Each row is a point on a tangle of strands that fork and nearly touch. The rows are in no order.
In the rows, 128 means zero.
Two points are linked if the straight distance between their rows is under 132.
<1771>: [137 107 175 181 156 141 113 140 129 139 110 159 114 162 101  85 127  91
 169 137 107 177 107 166 144 103]
<2081>: [168 126 136 113 140 120 158  57  95 179  92  74  80 112 134 114 131 102
  78 131 103  72 165 125 160 164]
<2013>: [160 133 129 120 154 152  78 133  80  68 121 156 130 106 135 144 191 182
 114 148 159 168  49 173  79 118]
<630>: [147 107 143 142  74  83 163 162 108 181  96  95 126 201  84 100 107 150
 160  73 113  93 146 117 160 131]
<1578>: [ 69  79  68 115 133 165 140 154 188 130 117 107  98 156 118 143 105 132
 132  92 124 145  96 130 126 122]
<190>: [103  73  94 144  97  58 112 121 104 134 140 143 113 142 110 144 156  86
 123 115 118 173 128  92  81  81]
<82>: [136 102 143 110  72 112 111 149 107 136 102 134 126 157 108  99 162 148
 132 120 104 127 132 116  95 128]
<1274>: [106  96 102 133  88  99  98 124 110  96 121 152 117 147  95 184 158 114
 113 115 114 183  98 147  71  90]
<131>: [105 149 106 151 168  86 148 133 105 110 173 157 178 120 118 187 128 120
 187 138 159 131  97 123 147  53]
<610>: [195 190 129 112 147 149 131 121 104 104  83  99  94  95 130 137 168 131
 143 173 173 114  94 131 134 110]
<876>: [127 105 104 160 123  77 108 122 153 202 119  88  95 123  62 152 124  87
 163 129 171 102 131 157 165 179]
<61>: [118 135  92 178 143 103 128 180 156 104 115 129 164 148 120 107 141  77
 113 129 127 191  87 147  85 115]
<1112>: [146 107  90 148 141 110 116 115 135 240 157 108 149 114  91 136 150 108
 141 145 192  78 127 142 159 134]
<888>: [107 136 106  75 122 159 129 147 158 120 141 120  80 127 164  99 103  90
  34 144 130  99 105 145 127 144]
<1941>: [158 106 127  88 140 119 122  42 103 140 107 123 138 123 113 125 164 130
 132 165 105 111 121 141 142  86]
<934>: [112  96 102 125 171 114 116 166 101 135  92 117 104 128 144  93 173 126
 162 107  80 148 125 154 102 119]
<1063>: [ 88  82 102 111 176 144 135 168 137  95  78 145 107 166 104  62 159 138
 149 117  58 140  91 140 123 121]
<13>: [190 168 134 107 154 147 124 144 117  43 101 137 135  96 134 152 181 113
 139 194 149 136  85 131 140 141]
<794>: [129 145 177 126 111 132  76 113 108 109 119 151  97 119 140 113 130 173
 143 156 153 114 137 107 161 136]
<1235>: [163  96 140 139 121 102 121 141 150 121 144 142 178 105 114 155 241 131
 141 103 145 142 126 124 133 132]
<1741>: [115 121 155 168 104 146 119 103 115 153 149 127 169 118 109 177  85  96
 187 144 144 138 154 128 162 125]
<988>: [ 25 123  65 128 109 105 100 134 159 145 139 111 113 121 106 120 105 174
 142 136 143 124 149 135  92 152]
<2047>: [117  79 118 140 133  83 130 153 122 181  97  96  91 123 100  98 147  63
 133 128 133  82 148 175 149 176]
<1736>: [ 94 136 103 139 158  89 148 175 119 143 153  78 129 113 150  89  99 166
 186 125 134 115 135  70 152 134]
<972>: [167 169  78 104 161 147 147  62 178 162 119  88 136 142 148 165  94 168
 162 120 131 128 138 107 140 123]
<2077>: [ 95 100 112 142 131 174 145 145 238  75  98 158 188 161  94 123 104 120
 108  83 108 148 104 127  87  74]
<1721>: [121 125 110 137 140 128 136 106 149 132 125 163 171 150 161 168 111  98
 136  80 108 109 136 134 102  62]
<1753>: [151 208 158 145  60 162  99 134  89 106  98 112 110  87 103 132 113 103
 124 194 173 123 133  96 171 168]
<592>: [169 127 112 149 147  74 170  52 169 180 176 106  99  99 128 156 111 115
 130 105 146  96 177  71 119 128]
<524>: [103 137 118  98 149 148 105 141  91 105 117 191 139 132 135 129 162 131
 110 145 133 114 129 207  77 113]
<1125>: [150 156 157 189 116 138  64  61  95 180 150 117 101 108 150  94  98 154
 105 168 166 153 127 112 152 133]
<124>: [103 115  98 136 130 100  89 153 180 137 166 141 123 167 100 121 160 188
 145 118 146 149  90 118 153 116]
<1786>: [169 158 123  87  84 176 178 113 167 136 131 132 125 134  91 163 150 121
  92 132 122 101 141 158 115 167]
<1377>: [121 174  88 163 145  54 150 146 121 162 160 122 112 134 153 112 124  77
 108 135 144  91 164 121 105 121]
<673>: [ 81 151 117 140 102 125 122 126  91 162 110  69 132 127  75  93  60 164
 158 172 137 126 142 158 139 159]
<1498>: [123 140 109 129 167 184 126 163 149 123 121 130 179 110 176 153 106 138
 179 114 127 125 144 132 162 136]
<96>: [136 119  90 103 108 144 126 112 139 152 113 146 194 160 147 150 165 159
 135  90 100 112 151 156  69  80]
<94>: [ 74  56  84 153 120  88 154 149 135 139 142 114 125 133 119 132 107  93
 125  89 104 167 120  57 120 102]
<206>: [116 135 109 148 123 140  94 124 145  74 148 184 213 152 137 206 106 144
 145 131 157 134  94 150 117  73]
<672>: [105 140  77 178 163  96 145 161 101 164 172 111 189 111 133 151 143 105
 183 117 144 134 127 113 133  83]
<1217>: [119 117 112  59  89 125 146  96 130 128 142 131  90 148  93 152 135 130
  87 147 108 104 128 137 144 140]
<816>: [130  96 114 131 113 178 125 149 101 116 173 147 168 144 145 127 155 172
  95 116 101 186 113 119 144 140]
<2090>: [187 152 159 137 159 146  91  60 114  92 124 179 163 131 149 140 161 128
  46 154 138 139  78 192 105 127]
<1037>: [157 166 104 132 110 167  87 174 132 133 107 176 148 181 104 181 155 123
 120 151 102 142 143 168 111 177]
<1162>: [157 123 174 133  87 148 124  99 105 199 146 109  98 129 128 110  77 158
 113  93 137 131 146 142 158 123]
<186>: [150  78 143 161 109 119 122 146 118 106 124 152 174 108 131 179 208 103
 126  75 133 150 155 139  78 117]
<1769>: [ 83  98 112 130  74 113 119 162  74 125 173 115 107 125 149 147  99 134
 103 126 147 125 138  60 167 158]
<169>: [136 142 145  89 207 171 149 125 112  45 128 161 102 113 155 121 136 107
 113 147 119 129  80 166 150 115]
<1944>: [169 112 130 125 136 106 127  53  98 184 134  81  75  96 118 144 159 101
  89 143 146 137 121 105 165 145]
<1484>: [165 136 177 160 120 129  88  91 123  84 116 165 133 104 174 172 115  92
 125 116 146 154 151 150  78 118]
<889>: [130 157 149 154 143 140  90 121 111 151 132 163 167 136 202 101 109 120
 132 125 104  95 174 139 135 108]
<1100>: [129 119 157 106 139 195 102 155 115  65 137 176 131 115 161  91 115 183
 130 124 156 150  83 136 133  99]
<874>: [171  55 120 133 127 132 170 134 126 167 107  80 110 156 118 142 127  92
 164  82  85 157 117 107 167 131]
<1628>: [154 177 158  93 137 108  94 130 160  76 113 188 118 133 120 110 160 151
 129 178 138  93 124 114 177 144]
<656>: [118 130 128  87 118 121 132  44  92 142 108  78  47 110 142 134  75 185
 100 122 136  83 144  67 155 137]
<1302>: [140  81 170 137 143 172  89 148 110 131 112 151 103 124 143 101 145 167
 145 100 163 161  78 160 148 106]
<1608>: [ 73 113 124  77  96 171 141 137 182 132 106 126  77 131 137 124  88 120
  82 119 125  92 135 156 100 163]
<716>: [100 172 141 118 153 148 171 158 130 115 107 116 113 149 135 152  98 188
 190  80 121 119 149 140 111 107]
<939>: [109 107 138  62 130 163 129 133 136  86  98 109 126 101 124  90 149 184
 150 162 110 123 120 116 114 143]
<160>: [141 163 120 107 107 170 135  96 110 123 148 147 149  97 135 188 127 127
 108 142 192 108 117 155 142 109]
<911>: [155 153 166 132 121 131  61 121  39  87 119 160 107 118 107 130 178 166
 105 169 134 177  92 165 111 145]
<355>: [ 89  81  86  94 133 120 164 189 182 130 103  85  96 148 149 117 113  92
 117  79  96 106 111 101 112 137]
<184>: [131 141 170 153 147 136 143 148  99 129 133 121 106 121 134 114 108 106
 154 135 116 174 121 160 157 141]
<519>: [142 165 153  91 153 164 156 204  87  80 100 173  91 151 140  79 115 103
 143 147  87 109 115 130 104 127]
<28>: [131 134 175 133 130 132 138 119 111 174 129 105  92 146 122  71  98 204
 125 108 117  98 151 119 180 166]
<1967>: [ 73  62 152  88  87 157 157 157 105 116 141 188  97 147 124 148 130  99
  94  93  93  98 133 150 142  99]
<247>: [139 156 131 141 123 142  69 169 153 100 115 193 142 170 150 175 126 122
 160 135 137 137 137 158 127 144]
<1426>: [104  68 120 146 135  91 153 151 162 167 162 116 113  90  92 143 144 147
 144  51 170  93 129  73 148  94]
<583>: [191 182 128 148 123  85 148  62 164 165 148  84 114 103 107 157 135 143
 125 149 171  88 163  56 152 147]
<393>: [169 153  97 146 103  98 155 132 128 177 162 128 158 173 104 107 167 110
  97 145  95 130 126 128 166 132]
<1871>: [164 157 131 113  89 125 125 185 146  76 104 171 157 148 154 168 123  92
 164 153 139 134 138  95 138 122]
<2144>: [115 141 114 149 120 158 131 107 115 165 141  87 128 131  68 131  86 122
 119 188 121 170 113 180 120 155]
<1488>: [135  96 142 132 154 119 157 118  82 147 110 113 138 123 155  86 166 120
 135  99  64 141 164 133 112 105]
<1068>: [118 112 137 126 143 153 126 209 179  87 106 164 178 113 163 104 189 116
 126  93 102  88 166 115  81 166]
<1109>: [126 174 138 176 159 116 154 153 131 114 154  64 115 107 107 115  91 126
 147 147 127 151 150 133 154 173]
<792>: [127 124  91 149  98  95 152 119 158 159 146  97 160  98 126 165 117  74
 123 120 175 132 129 121  81  90]
<753>: [146 138  96 149 121 107 140 149 151 132 180 127 193 111 120 128 188 127
  91 133 123 126 137 118 122 136]
<1268>: [163 154 165 134 145 151 100 101 168 121 122 132 113 114 161 131 134 191
 161 112 143 138 144 130 143 140]
<1038>: [ 86 112 133  80 125 102 111 100  95 133 114  80  76 133 169  97  95 184
 122 133 118  61 140  32 160 167]
<2063>: [ 76  96 149 132 140 102 157 135 182 128 192 169 133 133 145 126 111  87
  77  85 132  85 136  97 152 100]
<2329>: [130  80 160 108 119 186 153 155 172  82 123 160 157 116 128  92 155 119
  83  96 121 142  90 165  70 116]
<1705>: [150  85 168 142 130 136 149 121  98 119  96 144 178 129 127 132 181 118
 142 106  86 163 158 164  78 121]
<1843>: [115 140 129 160 147 152  66 101 119 149 167 133 112 121 155 101  87 167
 118 140 154 176 106 155 122 120]
<771>: [138 128 135 101  98 180 140 165 111 113 149 167 136 120 122 173 133  87
 109 149 159 129 106 178 163 130]
<267>: [129 179 100 139  97 131  80 110  81 122 114 111 123 123 102 147  95 114
 132 225 127 122 128 109 166 147]
<283>: [115 108 100 127 140 130 100  73 104 212 149  84 115  92  95 142 143 136
 136 157 186 113 112 180 128 123]
<43>: [162 176 100 142 141 153  98 106 131  93 162 153 164 152 168 208 101 159
 115 151 146 176 100 134 118 113]
<1177>: [133  95 122 157 130  57  84 116 121 146 141 135 107 105 145 112 133  74
 136 136 160 138 133  87 161 122]
<689>: [119 138 141 169 148 169 154 156 169  74 119 183 212 170 116 125 137 113
 113  72  85 144 114 154  99  66]
<351>: [ 94 111  35 145 158  75 113  78 129 204 134  81 134 139 143 118 100 134
 143 113 105 109 171 103  98 150]
<1503>: [148 152 126  85 143 162 130 137 104 108  72 101  50  74 140 160 154 107
 122 138 148 119 129 152 104 149]
<1823>: [136 155 105 150 163 111 137 153 151  95 117 107 138 137 105 131 131 107
 142 186  86 201 128 142  79 153]
<2304>: [110 135 124 151 221 103 124  91 133 145 141 123 137  83 165 139 161 142
 172 105 143 120 152 136 111 112]
<1824>: [136 144 142 144 105 147 104 117 204 164 134  90 141 109 101 104 146 194
 107 131 176 148 136 151 103 158]
<2218>: [155 162 157 159 165 102 112  98 162 112 150 199 130 156 116 154 139  92
 103 171 123 120 126 172 160 132]
<2022>: [176 174 191 130 126 159 142 111 126 122 132 131 107 123  74  87 157 125
  93 198 116 142 104 161 158 154]
<1170>: [102 109  98 128 125 130 105  80 155 165 167 142 169 127 146 124  84 122
 119 141 148 105 147  84 138 100]
<495>: [134 137 160 106 140 109 156 150 117 126 158 156  81 101 186 118 158  92
  62 103 164  76 151 160 142 101]
<1258>: [ 78 137 116 121 138  99 177 188 105 113 122 100 101 152 112 138  95 164
 196  90  93 120 151  91 143 123]
<550>: [127 123 157 154 171 144 129 148 132  72 120 199 199 142 154  99 142 101
 102 112  96 111 121 160 103 112]
<929>: [126 119 146 106  95 184 112 154  95 127 140 141  79  90 143 123 113 102
 103 148 167 109 103 153 182 147]
<1036>: [ 26  75 114 118 146 122 182 123 164 125 206 141 166 110 106 147 113 106
  77  81 111 105 131  84 149  87]
<1178>: [142 173 142 132 140 156 158 150 168 159  98  82 136 155 105 124  98 170
 202 103 129 123 144 152 126 130]
<1567>: [181 143 162  83 158 169 129 106 115  40  93 167 110  74 173 138 164 119
  90 152 131 112  97 138 147 140]
<494>: [ 88 117 134  76  93  95 181 131 120 138 154  96  90 137  92 118 120 126
 101 121 134  69 123 111 163 133]
<675>: [ 83 104 143 151  91 113 160 140 164 113 112 141 194 125 106 118 123 112
 179 109 110  97 181  75 104 100]
<1920>: [164 142 134 152 113 131  69  57 106 153 171 124 143 105 152 160 102 170
 122 143 155 167 145  66 158 127]
<502>: [121  98 146 149  78  77 104 158  98 111 154 138  87 106 154 121 136  84
  92 126 148 146 137  69 139 143]
<2286>: [109 113 113 156 137  84  84 120  83  86 134 173 173 147 105 177 181 119
 124 132 132 142  93 162  86  91]
<2176>: [106 128 130 105  89 167 117 121 165 117 110 151 147 121 137 146  83 106
 118 133 135  83 167 148 103 138]
<2171>: [140  99 188 142 105 103 144 126 179 133 113 103  68 124  80  67 110 130
 154 119 145 157 113 134 163 133]
<732>: [122 165 106  98 123 120 170 168 109  70 124 122 144 120 107 165 143 129
 150 152 148 133  92 156  81  87]
<484>: [ 85 140  67 133 140  87 156 163 110 155 107  46  96 138 122  75 102 163
 146 114 133 114 110 113 105 158]
<882>: [171 183 137 162 140  92 158 168  91 149 118  90 130 149 118 149 134  98
 198 147 143 141 124 120 130  91]
<1960>: [133 112 147 183 133  78 101 121 157 118 136 190 126 178 112 135 125  65
 134 141 110 160 111 147 160 100]
<435>: [ 68 112  41 160 140  90 105 124 130 168 134  91 135 108 115 143 111 116
 169 127 129 131 142 115  84 140]
<1671>: [140 146 175  94 117 204 172 157  71  72 119 140 143 129 122  96  95 125
 141 140  72 146 118 127  88 135]
<320>: [152  41 106 107 145 128 164 104 140 157 130 111 127 118 140 126 139  95
 166  78 115 141  98  98 174  67]
<1595>: [ 84  99 156 158  90 123 109 204 171 137  98 102 117 133  88  97  88 148
 182  79 159 114 138 120 137 157]
<1299>: [161 131 110 132 121 104 143 155 117 174 138  98 107 161  83 105 150 107
 139 159 155 134  89 135 176 134]
<239>: [ 82 158  76  96 119  74 100 106 142 118 149 120 100 107 112 166 112 179
 133 147 160 113 139  84 110 155]
<1083>: [ 86 105 126  97  97 113 123 121 139  78 105 104 127 104 111 116 104 131
 159 159  98 150 132  90 110 144]
<1481>: [141  94 165 100 127 144 133 131 181  97 101 138 152 150  72  76 162 129
 169 136 131 147  86 150 142  86]
<1324>: [119 154  77 132 100 118  97  59 111 149 164 123 161  90 147 108  74 131
 104 183 170 104 146  99 105 112]
<455>: [ 92 109 161  93 109 155 108 150  94 122 122 187  89 148 146 111 120 103
  99 117  98 104 128 175 112 116]
<548>: [100  47 147 110  87 129 128 136 145 103  93 116 117 135 104 122  96 134
 184  96  95 147 127  83 136 126]
<385>: [142 179 153 124  92 123 129 104  79 124 154 127 110 148 109 156 116 176
  80 151 116 171 139  97 121 129]
<1842>: [190 116 176 119 159 147  99  25 100 131 127 137 146 117 138 145 176 138
  81 160 125 154 100 146 139 109]
<1711>: [120 117 150 119 135 133 126 190 135 140 100 175 159 138 126 106 179 113
 141 121  84  81 186 142 134 174]
<1403>: [179 179 150 139 102 118 149 175 125  95  98 123 126 158 110 144 107 113
 192 160 110 149 131 103 134 138]
<1784>: [198 123 136 105 117 151 107 100 107 154 106 108 113 149 124 172 178 152
 126 142  88 157 147 125 142 161]
<1263>: [118 133 124 121 141 123 153 148  68 118  86  36  56 133 140  77  55 128
 136 123 117 111 127  87 159 198]
<1335>: [137 134 187 156 126 133  62 149  77  66 118 199 157 104 194 103 155 121
 110 140 138 126 149 111 140 150]
<1695>: [126 126 128 160 153 170 145 192 179 119 126 131 155 115 161 173 131 115
 154  64 137 130 160 142 123 142]
<834>: [115 167 161 125  93  89 124 154  83 120  93 152  59 162 138  42 102 149
 105 150 118 103 131 115  93 112]
<1099>: [151 172 151 138 145 136 122 153 124 121 113 178 184 154 176  74 133 123
 119 122  95  89 161 162  85 116]
<608>: [112 107 169 159 115 133 129 171 151 167 112 117 109 156 146  53  78 161
 151  70 142  95 148 108 169 162]
<1825>: [156 139 121 111 131 127 114  46  71 132 108  79  88  78 151 179 138 113
 130 137 138 130 134  68 146 133]
<1117>: [136 132 146 123 104 176 104 134 100 127 135 168 103 141 142  94  91  95
  88 178 112 133 105 139 201 161]
<2142>: [ 75  86 126  89 140 189 150 152 175  68 103 178 154 160 148 112 112 145
 118  83  99 125  93 140  82  84]
<1363>: [111 160 103 194 148  73 136 168 131 154 147 117 161 135 146  96 138  88
 138 125 136 141 128 146 110 102]
<2092>: [ 99 110  77 127 168 149 131 125 163 171 134 104 192 129 146 123 131 138
 168 125  79 134 140 123 147 154]
<648>: [151 192  86 125 163 100 120  94 125 115 112  95  99 146 119 125 126 136
 135 176 116 174 104 133 119 123]
<593>: [100 103  73 139 128 123 114 126 186 145 139 139 134 155  89 174 138 141
 131 105 122 141 100 127 133 120]
<784>: [107 152 127 130 153 155  87 139 136  83 138 164  96 115 180  96 101 185
  86 133 170 157  85 153 109 123]
<1632>: [162 145  98 130 100  82 145 139  88 174 110  67 105 130 115  85 148 113
 132 141 164  83 123 105 153 121]
<228>: [101 134 151 119 161 125 149 152 131 107 156 135  95  84 162 120 167 134
  77  97 116 102 153 155 102 145]
<1271>: [112  71 154 176 108 104 127 159 156 174 106  75  92 131  74  94 124 125
 176  78 151 140 120 123 162 146]
<1097>: [164 163 129 162 113 128 143 103  96 216 160  95 104 158 123 157  62 123
 117 107 155 110 152 150 154 137]
<996>: [167 159 108 127 118 102 136 127  98 194  79  72  96 123 135  95 132 107
  81 126 141  77 152 110 150 187]
<1013>: [124 149 155  85 133 159 112 117  83 109 115 114 132 105 141  86 142 169
 128 151 117 105 123 115 158 132]
<2313>: [123 148 102 108 114 133 120 140 118 118  87 144 105 122 137 136 144  84
 102 127 132 135 116 203  40 114]
<797>: [111 129 141 183 118 107 177 133 211 150 165 134 139 126  68 156 103  95
 132  67 139 122 148 110 137  86]
<1981>: [116 198 139 128  95  65 122 133  98 135 110 139  90 132 147 106 114 118
 106 139 141  78 163 126  84 118]
<1237>: [124 141 119 124  91 139  92 133  59  98 151 142 152 121 115 151 143 156
  93 171 120 179 104 128 126 130]
<1612>: [120  92 154 166 115 141 185 104 164 140 145 134 165 142  82 143 122  75
 133  96 103 150 140 128 147  78]
<2279>: [149 167 131 140 102 171 182 172 109 117 130  51 144  99 132 116  74 136
 134 136 129 140 130 128 132 186]
<137>: [118 116 163 113 103 123 145 142 189 119 138 115 113 127  96  34 123 141
 133 148 155 140  90 116 147  97]
<661>: [162 148 153 146 170 123  77  93  86  97 114 153 170  90 205 121 171 149
 112 137 157 127 133 129 121 116]
<1854>: [137 183 128 114 126 112 165 147 111 117 153 111 167 128  96 161 122 118
 187 157 168 134 108 125 130  66]
<1734>: [136 153 133 126 127 140 137 111 135 146 156 125 126 138  52 111 152 127
  70 188 111 152 128 183 142 169]
<392>: [124 122  97 141 134 172 104 177 149 139 142 165 144 155 124 126 147 135
  99 122  82 166 122 166 130 171]
<1688>: [100 129 133 166 114  89 189 180 123 126 119 105 116 187  81 110  88 141
 161  99  71 126 152 103 153 155]
<1863>: [126 142 130 136 183  66  94  84 120 123 140 126 101  91 139 125 112  95
 161 173 151 112 153  66 166 125]
<1486>: [123 104 175 138 100 125 165 149 201 147 150 133 119 123 104 159 120 143
 145  47 147  93 151 107 142 107]
<2042>: [143  45 149  87 109 143 117  79 130 123 135 137 124  98 166 144 126 107
 124  98 140 140 119 102 147  83]
<1704>: [158 147 124 140 105 145 135 164 203 137 111 120 138 145  97  97 116 194
 146 105 149 157 120 148 101 152]
<1149>: [107 128 103 163 160 113  83 109 115  90 133 194 226 170 115 216 152 137
 141 108 133 121  90 186  78  85]
<696>: [142 179 101 109 104 165 113 118 111  77 138 120 150 119 188 163  75 125
 103 157 140 171 115  99 104 130]
<1309>: [131  82  97 106 155  73 115 111 147  85 136 153 141 153 143 128 185 136
  84 123  91 168  87  99 112 107]
<333>: [165 138 125 143 155  92 130  43 155 173 190 126 142  84 156 176 118 128
 109 116 167 122 144 104  92  89]
<347>: [149 123  83  96 153  73 131 116 132 137 126 118 110 136 135 111 210 150
  80 140 104 136 110 128 114 124]
<1619>: [117 129 174 153 189 119 117  94 158 135 139 139 131 111 139 165 132 157
 170  94 145 162 133 168 127 107]
<1523>: [171 162 153 127 139 146  94  56 156 115 123 151 151 125  98 129 154 135
  83 189 171 144  74 208  97 134]
<329>: [102  50 148  81  92 166 140 168 169 115 135 159 128 148 146 131 140 121
 102  80  93  77 133  90 156 128]
<2257>: [162 145 175 121 140 103 139 112 179  82 128 188 137 141  91 108 185 100
 111 170 107 100 130 142 153 142]
<1408>: [112 121 134 138 143  80 109 169 131 158 119 129 123 123 111  77 154 100
 140 156 108  87 165 134 169 185]
<1201>: [118 163 132 132  98 157 141  98 146 150 131 115 148 121 133 164  57 105
 152 140 118 115 180 147 146 165]
<615>: [131 176 137 162 154  92 113  82  91 147 106 103 100 118 120 113  82  91
 153 198 126 119 135  92 171 141]
<454>: [ 98 119 140 125 144 135 178 154 180  89 178 184 143 141 129 120 129  82
  51 107  99 130 123 152 157 114]
<58>: [ 87 144 143 148 111 150 136 153 118 103 113 149 214 151 111 113 111 130
 170 129  69 117 168 131  89 101]
<471>: [139 149 123  98 150 123 158 106  75 145 148 132  88 109 180 137 130  97
  90 121 154  81 134 127 181 102]
<466>: [132 171 172 100 105 178 157 129 114  77  97 159 170 138 100 137  83 143
 154 142  94 123 158 152  81 115]
<2310>: [121 172 100 150 106 100 130 113 124 139 152 101 163  77 153 146  68  82
 155 159 184 112 167  91  86 117]
<1239>: [115  98 117 116  96  87 172 133 112 188 121 116 121 167  93 128 105 116
 147  95 121  67 159 124 140 102]
<2100>: [133 142 116 160 160  87  67 114 113 143 136 134 149  83 178 124 153 148
 144 132 183 139 149 120  89  94]
<1364>: [160 175 158 142 106 155  99 113 124  88 113 143 110  97 165 192  98 110
 102 156 146 162 142 123 109 158]
<842>: [122 113 139 155 142  95  84 106 166 110 106 173 140 130 182 195 125 104
 140  69 135 141 148 147  63 105]
<871>: [103 116  96 147 193  97 143 130  77 161 148 104 150  91 145 146 155 123
 199 101 114 108 152 118 145 113]
<422>: [163 112 147 128 116 179 136 192 131 104 100 170 164 161  66  90 151 109
 159 153 111 155  70 153 104 111]
<1501>: [175 161  73 103 148 146 125 104 168 103 134 127 159 127 157 197 129 183
 120 120 135 156 129 118 116 123]
<2025>: [171 112 135 133 128 162  84 142 125 113 116 130 115 118 142 139 168 167
 148 120 157 199  75 160  95 115]
<1540>: [ 88  94 124 148 120  85 103 149 163 160 166 135  91 117 101 128 130 184
 147  89 191 124 118 105 158 121]
<503>: [133 153 132 110 142 140  79  43 119 153 141 114 109  94 110 130 147 157
  94 179 184 144  99 189 106 107]
<401>: [138  99  98 147 165  80 167  80 154 215 148  69 135 119 122 112 106 137
 147  85 130  97 157 104 127 143]
<609>: [160 132 178 117 112 165 129  96 101  99 133 153  81 144  89  60 103 122
  94 189  97 164 106 132 167 155]
<895>: [ 89 116 120 113 115 114 153  86  87 148 115  43  73 114 113 110  43 134
 104 125 130  98 152 134 164 202]
<48>: [148 110 120 132 103 144 102  83 103 169 157 141 152 142 170 197 102 176
 155  92 129 149 162  97 146 132]
<350>: [ 99 102 146 142 167 149 124 164 153 131 121 157 100 103 165 155 142 127
 107  51 106 123 180 156  96 152]
<1577>: [ 95  47 162 102 114 180 121 106 117 102 114 147 151 120 130 143 126 119
 156  93 112 157 117 127 134 100]
<2293>: [ 84  65 113 145 115 112 177 142 146 156 151  80 109 115 144  96 113  95
 102  77 115 122 124  82 139 126]
<785>: [138 147  93  92 152 149 140 110 139 102 111 105 110  79 157 163 155 104
  97 142 147 133 109 191  61 133]
<176>: [173 150 106  93 143 154 129  63 124 135  79  73  95 107 168 154 100 134
 155 125 125 128 120 118 129 119]
<1142>: [113 157 118 107 114 126 121 110 119 117 164 111 130  80 100 196 128 181
 139 141 188 121 148 113 130 134]
<1789>: [207 156 127 118 108 190 147 108 133 128 116 109 154 144 107 153 160 125
  91 172  90 162 129 133 118 181]
<1694>: [135 160 173  91 188 141 148 165 132  44 109 168  77 135 164  84 127 134
 123 142 104 127 115 117 120 134]
<1707>: [147 131 125  93 174  92 170  95 108 131 150 105 141 118 119 135 184 129
 143 150 124 132 100 131 140 101]
<1089>: [153 108 187 134 113 148 146  91 165 130 130 144 180 139 103 180 109 106
 195 110 121 132 158 104 147  91]
<1791>: [134 113  96 123  90 136 113 130 154 162  97 149 170 166 125  82 141 155
 142 126 100 108 140 128  85 111]
<1732>: [ 89 133 109  89 151 144 166 160 149 106 154 165 100 144 127 123 138  84
  45 143 107 118  90 151 135 140]
<507>: [ 76 103 114 125  92 122 118 135 107 147 113  75 108 124 104  96  66 154
 135 131 149  80 138 138 150 207]
<62>: [ 93  80 107 107 172 117 119 160 147  71  98 175 148 179 133  82 196 150
  99 127  74 138  81 123  97 110]
<2188>: [ 83 126  89 108 166 109 103 139 115 136 101  68  93 131 157  61 129 182
 121 145  93 111 144 104 111 190]
<1492>: [177 131 105 149 135 122 145  69 138 158 157  93 165 104 136 169 102 103
 121 126 166 175 121 113  85  96]
<760>: [190  89 111 120 105 113 140 129 100 154 106 111 114 146 131 189 178  97
 147 108 106 152 152 112 137 141]
<835>: [111 112 142  98  76  92 144 191 102 125 105 129  82 160 111  56 139 153
  99 134 106 100 122 109  91 140]
<335>: [ 88 111 116  78 142 118 131 128 114 121 113 106  94 160 172 101 124 153
 113 137  60 103 150  76 131 172]
<2199>: [125 157 109 102 135 146 170 109  84 185 126  90  79 140 146 135  88 103
 118 108 153  74 127 138 168 122]
<153>: [107 143 119 131  78 111 121 158 102 110 159 119  78 153 103 132 102 173
 103 137 127 148 131  94 147 172]
<60>: [121  84 145  96  94 169 125 179 158  85 125 146 161 115 158 145 162 147
 117  94 113  99 156  88 126 162]
<161>: [145 153 129 140 125 144 190 182  67 131 114  50 123 133 133  65  78 150
 135 137  82 143 139 109 152 180]
<1165>: [132  96 133 133  86 177 123 170 137  88 115 145 134 132  81  78 135 104
 107 146 115 179  72 151  84 139]
<663>: [130 119 129 131 148 162 106  76 115 170 152 156 181 128 171 116 125 115
 127 132 129 124 137 136 169 108]

A fork is a point with three links, a tip a point with one. Leave the first point through the second and follow the links. Name the first fork or tip that comes.
<785>; <1503> => <675>
<1612>; <797> => <43>
<1595>; <608> => <2092>
<1854>; <882> => <1237>

A fork is a point with three links. Follow the links from the first point to the second and name the forks in between, in order.
<2279>; <1239> => <794>
<2013>; <1791> => <1237>, <1854>, <672>, <1363>
<2286>; <934> => <43>
<716>; <661> => <1258>, <794>, <2304>
<1863>; <1920> => <1237>
<1100>; <548> => <1237>, <1854>, <672>, <2304>, <794>
<1324>; <160> => <592>
<2293>; <1619> => <43>, <1363>, <672>, <2304>
